Each row is a point on a landscape with many valleys, with its height.
From any point a ball rolls to the lowest of the 5 points nearest to it. It stops when none of these is lower. Distance is the straight distance between rows; heights are no part of it.
J_305: [135 103  75 181  92 114 146 151  84 161  96 188 115 132 166 203 140]  height 48.6
J_199: [126 115 178 107 103 143 117 135 126 120 190 156 148 141 110  84  82]  height 13.1
J_309: [120 124 105 186  94  94 115 142 146 182  84 175 129 128 172 183 136]  height 47.0
J_993: [121 126 134  93 159 146 158 144  72  84 154 127  83 127  85 146 107]  height 13.4
J_914: [139 131 187 129  87 118 105 141 139 121 196 156 140 135 134 103  85]  height 12.1
J_216: [106 104 168 106 182 155 112 196  97 127  98 157  81 115  62 162 128]  height 9.2
J_716: [123 129 118 170 103 106 101 131 178 179  87 146 161 124 170 129 149]  height 46.7
J_592: [132 132 125 151 104 113 108 105 187 148 112 105 161 122 167  99 156]  height 52.4
J_710: [121 130 125 186  91  84 102 127 166 169 100 155 117 126 174 179 134]  height 36.1
J_748: [140 128 135  90 137 151 154 120  95  79 184 108 110 126 106 111 122]  height 13.8
J_837: [159 118  82 147 124 132 134 153 129 194  78 157 189 143 158 128 168]  height 46.3
J_964: [ 89 114 122 106 181 139 135 127  94 116 112 126  60 153  53 176 103]  height 15.5
J_975: [142 126 170 122 104 136 119 112 150 112 186 112 147 124 142  77 129]  height 11.9
J_579: [128 113 123  83 150 156 158 125  83  86 174 119 101 140  90 117 111]  height 10.1
J_545: [141 136 141 135 107 124 116  95 171 115 147  88 150 117 158  85 149]  height 67.4
J_653: [132 113  87 183  98 107 130 156 113 177  80 190 126 128 168 194 139]  height 47.7
J_570: [115 131 150  97 165 146 148 160  71  89 138 141  75 115  79 158 108]  height 12.3
J_718: [114  99 125  82 147 164 150 118  96 104 172 125 116 151  82 102 106]  height 6.9
J_660: [103  99 115  85 161 161 152 117  91 109 155 125 101 158  65 124  99]  height 12.4
J_889: [ 87 119 152 117 184 135 110 163 102 127  89 145  62 137  54 184 108]  height 9.0
J_284: [145 119  86 152 120 121 117 145 153 188  75 148 180 136 162 125 158]  height 45.8
J_125: [147 129 151 116 117 140 128 101 145  96 180  92 141 119 138  82 138]  height 29.2
J_632: [102  98 144  92 130 168 134 124 115 121 173 154 143 154  79  92  82]  height 16.5
J_217: [133 137 168 155  95 111  94 115 185 144 146 119 150 116 165 101 137]  height 33.4
J_441: [183 154  58 128 146 111 151 133 111 167  79 126 175 150 157 133 168]  height 73.8
J_411: [144 139 189 153  83 101  93 127 164 132 175 138 136 122 161 116 115]  height 10.3
J_504: [100 123 135 101 178 139 140 158  80 107 116 143  66 135  63 172 100]  height 10.0
J_180: [143 152 129 124 119 122 132  86 147  84 152  68 129 108 153  99 139]  height 73.5
J_585: [ 97 117 159 109 183 144 118 179  90 122  96 153  70 125  62 173 113]  height 3.9
J_571: [ 88 100 107  94 171 158 145 106  97 121 133 122  84 164  53 145 103]  height 24.0
J_227: [137 144 103 140 117 113 123  94 172 123 111  81 152 121 166  96 152]  height 52.0
J_166: [129 118 102 176 101 110 123 160 128 188  76 184 149 125 166 176 141]  height 47.1
J_92: [136 160 144 115 133 127 148 104 113  60 159  85 110  90 138 120 127]  height 67.5
J_326: [140 163 113 130 122 107 133  90 150  91 118  68 131 104 162 110 138]  height 9.1
J_73: [124 142 182 107 151 150 148 163  79  77 149 128  91  72 102 151 124]  height 21.1
J_712: [124 169 171 122 133 130 143 127 100  60 142  95 103  60 136 138 127]  height 46.4
J_519: [137 126  90 149 117 111 115 122 171 172  79 120 171 133 165 108 159]  height 45.3
J_831: [120 132 172 104 160 155 146 171  72  87 141 141  83  89  91 158 121]  height 16.2
J_666: [141 143 164 181  81  81  91 121 174 147 146 139 117 122 173 157 126]  height 4.0
J_860: [125 122 109 174 101 104 108 148 157 189  77 168 154 126 169 154 143]  height 46.5
J_822: [108  95 131  87 144 169 143 120 105 115 172 139 128 155  78  95  95]  height 10.5
J_532: [145 139 140 110 123 136 143  99 125  78 178  83 123 115 133  96 134]  height 47.2
J_677: [153 143  65 136 132 105 130 122 146 156  75 109 168 144 161 110 158]  height 43.0
J_877: [132 180  92 134 129  89 131 103 136  95  78  77 137 107 163 120 130]  height 15.6
J_946: [138 110 146  93 128 157 143 120 111  95 187 114 131 137 106  83 120]  height 11.1
J_636: [127 138 158 170  91  97  91 121 187 158 123 134 145 117 172 128 138]  height 32.9
J_95: [140 139 142  96 144 145 156 120  89  70 181 106  95 114 110 123 119]  height 18.3
J_845: [ 84  88 120  90 157 173 142 103 111 131 148 135 119 167  55 117  98]  height 9.9
J_64: [138 127 183 123  94 133 109 128 147 118 192 134 148 128 136  82 110]  height 12.7
J_872: [ 66  92 129 103 158 179 130  90 128 146 142 134 120 172  49 126 101]  height 39.8
J_177: [128 125 106 157 109 110 107 124 178 173  82 130 168 126 165 116 153]  height 45.9
J_289: [164 155  59 127 141 102 142 129 128 154  72 110 167 148 160 123 158]  height 51.8
J_51: [143 161  73 131 130  94 130 105 148 124  77  86 152 131 166 114 143]  height 35.5
J_735: [178 136  64 135 133 125 145 140 120 180  80 136 185 148 156 127 170]  height 54.0
J_400: [124 133 139 174  97 101  97 125 185 169  99 142 149 120 172 131 141]  height 45.6

Write out the way that a ball takes from each point below.
J_92 => J_748 > J_718
J_284 => J_519 > J_677 > J_51 > J_326
J_592 => J_217 > J_411 > J_666
J_199 => J_946 > J_718
J_73 => J_570 > J_585

For each start below, name the point where the ball stops.
J_532 => J_718
J_837 => J_326
J_993 => J_585
J_125 => J_718
J_735 => J_326
J_441 => J_326
J_872 => J_718
J_289 => J_326
J_95 => J_718
J_309 => J_666
